Points on a hilly landscape, in no order, each with its height.
From any point a ball rolls to the lowest of the 2 points nearest to it. It stops when none of these is lower. Distance is the straight distance between rows; heights are no part of it.
Z_392 h=44.5: [ -5 -22 -16   2  -2  25  26 -19 -23 -19  -8  34 -16  12  24  -9  19 -15
 -26  22]
Z_957 h=53.1: [ -3   5   5  -8   2  30 -42  -3   4 -21   7  13 -17  18  -3 -16   7  10
  53   2]
Z_465 h=7.2: [ -4 -22  -9  27 -21  31 -14  -3 -14 -33  -5  26 -37   1  24 -10  -6 -22
 -10  17]
Z_583 h=62.6: [  2  10  12   3 -18   3 -25   5   4  -5   5  -9 -23   3 -15 -10   4   5
   6  -1]
Z_207 h=56.9: [ 11  14  15 -15   1 -13   7   8  10  27  19 -20  15  -7 -19 -10   7  27
  -9   5]
Z_658 h=57.4: [  4  45  41  -6  -5 -19 -26  -2  -7  28  -2   8  -4   5 -27 -37  -7  24
  16  -7]
Z_140 h=36.7: [-18  -5  -9 -10  -7   8 -45   5   8 -48  19 -19  23  -1  -2  11  -6 -12
  19  -8]
Z_219 h=72.1: [  1  27  30   6  21 -27   5  17  41  27 -49 -19   2   2 -62 -21  14  11
  33 -33]
Z_576 h=80.1: [ 14  30  39   2  22  11 -36  14  10  -1 -15 -18  48 -10 -40 -20  -6  28
  37 -22]
Z_828 h=21.7: [ -3 -20  -6  32 -32   2  -1  11  -7 -11   0  -3 -28   1  28  -5 -28 -33
 -33  15]
Z_889 h=44.7: [  3 -12   6   9  -8  38 -32   0 -24 -10 -26  41 -49   7  25 -25 -11 -14
  22  17]
Z_950 h=57.1: [-15 -12  -2 -13  -7   3 -11   3   3 -11  16 -13   1  -3  -4   0  10  -3
  -9   3]
Z_282 h=51.9: [-24  -7  -4 -11 -13  -8 -17   2 -12 -20  21   9   0   0  24 -17  -2 -11
 -16   7]
Z_740 h=45.6: [-22   0 -45 -14  14 -41  21  -4  20 -14  30 -12  36 -33  25  32 -15 -22
 -19 -26]
Z_827 h=22.3: [  6 -29 -23  -2  -1 -27  28  35  19  33  15 -50  -5   6  -7  14  -4  -7
  -2  10]
Z_941 h=76.3: [-16   3  -8   3 -14  20  -7 -45 -24 -53   8  50 -12  -2  47   5  -3  -4
   5   3]
Z_861 h=45.3: [-19  14  20 -19  -3  -8 -20 -13 -20 -12  24  16  13   7  11 -23   0  20
  -2  10]
Z_972 h=45.7: [-10  -2   2  -5   3  25 -48  14   7 -23   8 -15   2  12 -10   1   1  -8
  43  -5]
Z_203 h=46.0: [-13 -28 -23  -4 -11   4   8  19   5   5  17 -47  13   5 -23  14   7 -26
   6 -13]
Z_959 h=51.7: [  5  27  26   5  10  18 -33 -14 -14   8 -10  45 -40  27  -4 -35  -2  32
  70  -3]
Z_162 h=52.9: [  9  31  24   1  26  21 -25 -10  11  12 -24  11   3  11 -51 -13  17  40
  59 -16]
Z_272 h=29.3: [-11   8  15  -8 -11  25 -27 -26 -34 -16   9  45  -9  11  34 -25 -14   2
   5  16]
Z_273 h=42.3: [ 14 -21 -16  -6  -7   4  41  -3 -12   6   6  13  -9   8   6  -1  22 -12
 -28  22]
Z_820 h=38.2: [-12  28  28  -9  -3  14 -24 -25 -27   5  17  32  -1  19   7 -25  -3  23
  18   8]
Z_898 h=38.0: [ -9 -10 -27  -7   3 -17  33 -16  -3  -1   3  18  -7 -25  48  25 -10 -11
 -48   1]
Z_986 h=75.0: [  6   9  22 -22  27   9 -21  18   8  22 -13 -30  38   0 -32   7   8  13
  16 -14]
Z_665 h=41.6: [-21  -4 -21 -29   5 -18  15 -25  -9 -13  11  16   8 -19  35  25  -4 -17
 -30 -19]
Z_965 h=68.8: [-11   2 -15 -28  15 -27  31 -29   4 -14  26   1  42 -20  24  33  19  20
 -21 -17]
Z_98 h=4.3: [  6  -1 -22 -18  22 -22  10  13  25  -5  25 -32  48 -16  -3  25  -4  -3
  -9   1]
Z_670 h=30.1: [  7 -35  -7  12  -8   9  29   0 -20  10 -26  13 -28 -11  32   8  -3  -9
 -49  19]
Z_209 h=71.0: [-14  15  -4 -19  -4  16 -14 -30  -6 -29  24  29  11  -6  13  11   5  -1
   6  -2]
Z_620 h=20.7: [  5 -52 -29  49 -23   8  38  -3 -18 -15 -22   6  -8  -8  48  12 -30 -37
 -54  19]
Z_775 h=38.6: [ -7 -13 -19 -12   5   3  40 -31 -18 -15  -2  40   1  18  37  15  22 -15
 -36  13]
Z_406 h=28.3: [ -6  -4   4  21  -5  -8  -3  30  19  22 -16 -29 -32  13 -41 -19   9 -23
  26 -22]
Z_999 h=36.6: [ 11 -31 -18   4 -15 -14  47  15   3   9  17 -17 -11   7  16  11  10  -4
 -24  20]
Z_484 h=26.2: [-19   1 -13 -19  -5 -11 -14  -6  15 -32  23 -17  35  -2  13  32   0 -17
  -1 -14]
Z_347 h=18.7: [  5   3   4  18 -14  31  -9 -19 -22 -16 -13  44 -29  -5  28  -7  -9  -5
 -21  23]
Z_567 h=63.6: [  9  15  15 -18  17  28 -19  -9   3  -9  12   1  36  -3 -28  -2  19  21
  25  -2]
Z_679 h=76.9: [ 23   0  15  15  19  -6   7  36  34  16 -11 -55  51  -7 -47  -8  -1   3
  17 -14]
Z_110 h=40.8: [  5  23   3 -12   9  13   3 -28 -11  17  15  20  13  14 -23  -4  23  30
  -3  14]
Z_286 h=75.1: [  2  -4   7  -1  -6 -15 -12  25  18  17 -14 -41  -9   4 -25  13   9  16
   4 -12]
Z_189 h=64.1: [ -8  24  31   5   5  -7 -21  13  13  23 -32   6 -36  10 -30 -24   8   8
  27 -17]
Z_838 h=46.2: [  6  39  30   6  17  15 -14 -21  -9  33 -18  31 -11  29 -43 -22  13  39
  49  -9]
Z_609 h=19.9: [  9   8  12  14  -6 -18  24  24  23  35 -38  -7 -48   8 -39 -15   8 -16
  12 -14]
Z_525 h=65.9: [  2  -8 -14 -22   2 -18  47 -17   1   2  25  -1  22  -6  14  15  21  21
 -20   7]
Z_89 h=48.1: [ 14 -18  -3   2  -9  22  29   0 -12  16 -15  11 -35  15 -10  -7  25  -5
 -15  17]
Z_579 h=34.4: [ 15 -21 -10  19  -3  -6  39 -13 -18  -1 -14  28  -8 -23  55  17 -20 -13
 -60  22]
Z_413 h=51.4: [ 12 -24  -7   1  -2  -7  17  36  15  28  -1 -49  12   5 -39  13  16 -17
  19 -14]
Z_949 h=20.3: [ 21  10  25  13 -12  -2   9   4 -15  35 -22  18 -45  -4 -10  -8   3   5
 -14   7]
Z_572 h=77.8: [ 11  11  11 -32  28   7  -4  -3   3  19   4 -17  49  -2 -18  30   8  20
   3  -3]
Z_946 h=73.8: [-18  -1 -19  -5 -18  14   0 -24  -3 -46  16  26  -8 -10  29  22   5 -20
   2  -7]
Z_81 h=15.9: [ -9  16 -13 -17  13 -16 -22  12  21 -22  26 -28  52  -9  -6  20 -17 -15
 -10  -8]
Z_339 h=11.5: [ 10  10  25  28 -14 -11  21  10   4  36 -47  10 -56  10 -15 -22   8  -7
  -2   5]
Z_51 h=73.1: [  4  27  28   3  -2   7 -51  10  15 -13 -13  -2 -10   3 -36 -23  -1  19
  53 -12]
Z_619 h=82.7: [ 22  32  46   9  27   6  -9   5  14  26 -34 -23  46  -3 -54  -5   6  34
  38 -30]
Z_355 h=14.2: [ 13  -9 -11 -20  16 -24  15  32  19  27  15 -38  23 -16  -6  15   0   2
  -8   3]
Z_490 h=32.6: [-23  -5  -8   0   0   2  21 -41 -20 -37  -7  49  -2   6  56   7   5 -17
 -33   2]
Z_182 h=26.8: [ -3   7  -4  -9 -11 -17 -26  20  12   1  20 -33  13 -14  -3  17 -24 -19
  -8  -4]
Z_46 h=79.1: [ 28  11  17   4  34 -11  -1  30  32   9   3 -48  70  -9 -23   0 -19  16
   2  -3]
Z_859 h=61.8: [ 12  -4   4  -6  -6  -9  25  -6   5   8  19  -9   6   3  -8   4  25  27
 -18  14]
Z_105 h=68.7: [  8  18  28  -1  12  -4  -7  14  16  31 -28 -16  -6   9 -48 -11  19  27
  22 -21]
Z_194 h=67.9: [  6  19  21   5 -10   3 -36  16  19 -12  13 -19  10  -8 -28  -8   3  17
  28 -10]
Z_917 h=20.2: [-13 -31 -19  27 -18  24   3 -21 -11 -55 -15  34 -14   2  50  -5  -9 -26
 -30  19]
Z_161 h=27.1: [-11 -15  -6  24  -4  11   9 -40 -21 -57 -21  61  -3  -6  62  -6 -12 -21
 -29   8]
Z_780 h=27.5: [ 21 -12   8  22 -11   8  20  11 -18  26 -35  10 -47  -4   8   2  -1  10
 -38  14]
Z_395 h=51.5: [ -5  23  27 -12   3  -7 -19  -3  -8  15  19  -5  15  -6 -11 -30   4  23
   4  -3]
Z_408 h=45.9: [  1   3  -4 -23  -7  -2  13 -12 -10   8  14   1   2 -11  25  26  -2  -7
 -21   2]
Z_225 h=33.4: [ -7 -34 -55  -3   3 -30  38   9  22  -6  31 -46  28 -11   9  37  -8 -25
 -10  -6]
Z_524 h=59.1: [-10   1  -2 -16   3  22 -40  -2 -10 -27  15  36 -21  13  19 -34  -3  -4
  40  10]
Z_415 h=37.4: [  7  -3   9   3  -5  35 -33 -15 -28 -32  -9  57 -33  13  46 -25 -20   7
  31  21]
Z_160 h=39.4: [-18 -25 -38  -4   3 -13   1  14  16 -17  30 -50  37  -3 -10  25 -11 -29
  -4 -16]
Z_316 h=35.2: [-10 -16 -45  10 -15 -23  12   6  15  -8  29 -26  -7 -14  16  28 -25 -27
 -27   2]
Z_605 h=72.2: [ 16  -1  22  -9  15  -9  -1  25  21  32 -26 -45  17  -1 -39  18  13  22
  18 -21]
Z_669 h=30.9: [ -4  -1  -4   9 -35 -11 -14  22  -3  -1  10 -23 -20  -3   6   1 -21 -25
 -13   3]
Z_192 h=33.1: [  8  22  -2 -10  -1  10   8 -27 -23  14   4  28 -13   2   1  -1   8  16
 -22  21]
Z_644 h=30.2: [  3 -24 -11  13 -11 -12  21  27   4  18   6 -27 -23  16  -4  -7  12 -13
 -13   8]
Z_691 h=13.7: [  0 -38 -10  40 -22  22   4   0 -19 -12 -26  12 -20  -3  40  -6 -32 -42
 -37  16]
Z_916 h=42.5: [-22 -22 -66  -3  12 -59  44   2  21 -12  24  -9  17 -27  40  38 -19 -27
 -31 -10]
Z_496 h=58.7: [  8  24  24  -4  26  26 -18 -18  -8  13   2   5  37  -1 -43 -10  22  44
  45 -17]
Z_470 h=74.6: [ 20  14  27  13  34  -8  -5  32  38  21 -41 -38  31   3 -58 -13   2  -1
  29 -31]
Z_668 h=29.4: [-12 -22 -34  11 -18  -5  13  -1  -8 -15   2  -2 -21  -2  28  21 -18 -32
 -36   8]
Z_4 h=45.2: [ -2  32  22  -6  -1  11 -44 -22 -27  -7  11  44 -10  12   7 -32 -18  32
  55   4]
Z_184 h=39.5: [-27 -28 -54   7  -8 -42  31   2   6 -16  17 -11  -5 -16  44  23 -26 -33
 -44  -8]
Z_980 h=28.6: [  2 -32 -43  -3   9 -37  40  30  18  21  33 -43  14   4  17  26 -21 -22
  -8  10]
Z_296 h=77.1: [  5  30  32   7  16  -3 -45  16  22   0 -27 -14  13 -18 -54 -27  -6  21
  49 -27]
Z_584 h=67.8: [ -9  17 -11 -16  14  24 -13 -15   6 -25  19   5  26  -3  -9  18  16  -1
  17  -1]
Z_688 h=26.5: [  2 -59 -37  22 -18 -10  61   6 -14  -3  -9  -5 -14   1  38  16  -8 -29
 -40  22]
Z_635 h=37.5: [  5  32  20  -1  10   9  -4 -22 -16  39  -1  14  -3  12 -40 -18  16  40
  10   1]
Z_958 h=26.6: [ 17  16  12   7 -10  10   6 -14 -24  14  -9  27 -19  -8  23  -4 -16   6
 -40  24]
Z_433 h=58.3: [ -1  14  30   7  -3  15 -19   1  -8  12 -21  27 -41  23 -10 -28   8  11
  38  -1]
Z_796 h=28.9: [ 15  22  22  -4   3  -3  10   1  -9  45 -13   6 -25   6 -27  -1  15  28
   2   1]

Call two points neighbours if one is among the 2 nearest of the other. Go from one point of each pair to the other, from neighbour to neighbour, staying as low as possible. Name the highest point that can't be avoided.
Z_820 and Z_691 | Z_889
Z_691 and Z_98 | Z_669
Z_339 and Z_465 | Z_110

For each start below, name the point where the ball stops.
Z_209 | Z_339
Z_576 | Z_820
Z_572 | Z_339
Z_665 | Z_339
